Points on a hilly landscape, in no order, each with its height.
A ball rolls from a point to whichever of its 6 nearest points has the largest drop for the distance, and stops where none of them is lower. Distance is the straight distance between rows; heights are no part of it.
(134) height 2.4: [  3  13 -21 -28 -42  13 -30 -27  47  42  31 -23]
(427) height 4.0: [ 21  20 -10 -25 -14   4 -10 -17  12  15  14 -18]
(131) height 32.9: [-20 -20  12   3  13 -24 -13  26   6  15 -20  38]
(235) height 30.3: [ -5 -20  23  25  12  -7   1  12 -29 -16 -18   8]
(129) height 3.9: [ 25  21 -11 -22 -11   7  -2 -15   5   6  11 -19]
(112) height 3.0: [ 23  22 -28 -37 -32  13 -20 -26  24  22  28 -40]
(117) height 5.2: [ 22  18  -3 -14  -7   9   4  -9  -7  -4   6 -12]
(513) height 2.9: [ 10  25 -28   4  -9  32  32  -7 -15 -26   5 -33]
(488) height 7.9: [ 18  24 -18  -7  -9  24  19 -10 -10 -22   7 -26]
(342) height 7.7: [ 14  14  -5   4   0  19  20  -7 -18 -24   1 -18]
(478) height 22.2: [-17 -25  20  27  16 -21 -13  27 -14   1 -28  32]
(149) height 16.4: [-15 -31  16  47  15  -7  16   5 -36 -40 -10  -9]
(509) height 14.4: [ -9 -18  13  38  14   6  22   1 -34 -39  -7 -10]
(269) height 20.8: [-31 -28  -1 -18  10 -33 -19  21  31  15   6  56]
(75) height 4.2: [  3  15 -16 -28 -32   5 -24 -22  44  36  26 -10]
(428) height 29.2: [ -1   9  -6 -23 -12  -5 -19 -15  42  38  22   5]
(45) height 26.1: [  7  33 -40   6 -11  43  35  -4 -12 -23   3 -50]
(405) height 3.3: [ 27  24 -24 -28 -21  14  -2 -16   7  -1  16 -33]
(434) height 8.9: [ 16  31 -38 -15 -12  36  23  -7  -7 -18   7 -41]
(607) height 19.7: [  1 -12  16  22  10   1  12   0 -28 -25 -12  -3]
(146) height 5.4: [ 22  21 -11 -14  -5  15   9 -10  -9 -13   7 -21]
(538) height 4.1: [-12 -12  13  -2  13 -16  -8  17   2  17 -11  28]
(279) height 12.2: [  9  15  -3 -22 -11  -1 -15 -14  27  29  16  -3]
(548) height 19.8: [-17 -32  26  41  13 -17  -7  19 -32 -19 -28  12]
(314) height 30.7: [-11 -21  20  22  14 -15  -7  19 -24  -4 -24  21]
(198) height 23.1: [-24 -27  10  12  15 -29 -15  35   1  12 -27  47]
(631) height 7.2: [ 17  12  -1  -5  -2  13  11  -7 -15 -16   1 -10]
(609) height 26.2: [-28 -26   2  -4  15 -32 -16  30  17  13 -10  54]
(467) height 9.1: [-25 -18  -2 -20   7 -21 -14   3  39  29  16  40]
(105) height 9.6: [  7   4   2  16   5  17  23  -5 -23 -29  -2 -16]
(589) height 18.1: [-19 -39  21  56  18 -25  -4  18 -42 -37 -22   1]
(479) height 21.5: [-20  -9  -2 -23  -2 -15 -17  -9  47  33  19  29]
(596) height 19.1: [-19 -34  25  47  13 -24 -12  27 -31 -19 -32  20]
(51) height 19.2: [  9  12   4 -19  -3  -6 -14  -8  18  25  11  -1]
(34) height 52.9: [ -9 -16  18  10  15 -13  -8  19 -14   5 -20  26]
(291) height 67.3: [  0 -10  20   7  10  -7  -4   9 -17   0 -12  14]
(370) height 85.9: [ -3  -3  14  -9  11 -12  -9   7  10  20  -8  22]
(324) height 5.0: [ 23  26 -28 -23 -14  20  10 -13  -4 -11  12 -35]
(49) height 13.1: [  4  15 -15  21   1  30  38  -6 -18 -33   0 -31]
(311) height 20.0: [-17 -28  20  32  12 -25 -14  30 -23  -6 -33  30]
(391) height 12.0: [ -1  -7   9  30  10  16  26  -4 -27 -37  -3 -14]
(551) height 27.1: [-10   6  -6 -26 -21  -3 -17 -18  54  39  29  11]
(107) height 22.5: [ 13  34 -39  -5 -13  38  31  -6  -8 -21   5 -47]
(104) height 8.0: [ 15  10   4 -11  -1   2   1  -6  -5   2  -1  -4]
(543) height 42.2: [  3   8   7 -18   2  -9 -11  -4  17  23   6   8]
(209) height 39.5: [-16 -11   6 -16   8 -20 -13  11  29  26   5  31]
(372) height 20.5: [ -6 -23  21  30  11  -3   8   6 -34 -27 -16   0]
(172) height 50.1: [ 5  1 11 -9  6 -6 -3  0 -3 12 -6  7]
(457) height 10.8: [ -3  11 -10 -24 -25   1 -23 -22  50  39  26  -2]
(230) height 49.9: [ -8   0   0 -23  -1 -11 -13  -6  37  34  12  15]
(459) height 6.8: [ 17  15   1 -20  -6   1  -7 -13  11  15   8  -5]
(94) height 11.9: [ -1   2   1  32   9  21  35  -4 -26 -37  -1 -21]
(232) height 10.2: [  4   7  -4  20   6  22  33  -6 -21 -34   2 -20]
(228) height 67.0: [ -3   3   3 -17   5 -16 -12  -1  24  30   5  19]
(502) height 26.7: [ 12   1  12   5   6   4   6  -1 -20  -8  -7   2]

Where does a ball stop that starts at each point below?
(107): (513)
(457): (134)
(427): (134)
(230): (467)
(502): (134)

Two balls start at each pair of points below. Name the first point that both come to, or write none.
(279) and (104): (405)
(428) and (51): (134)
(551) and (543): (134)
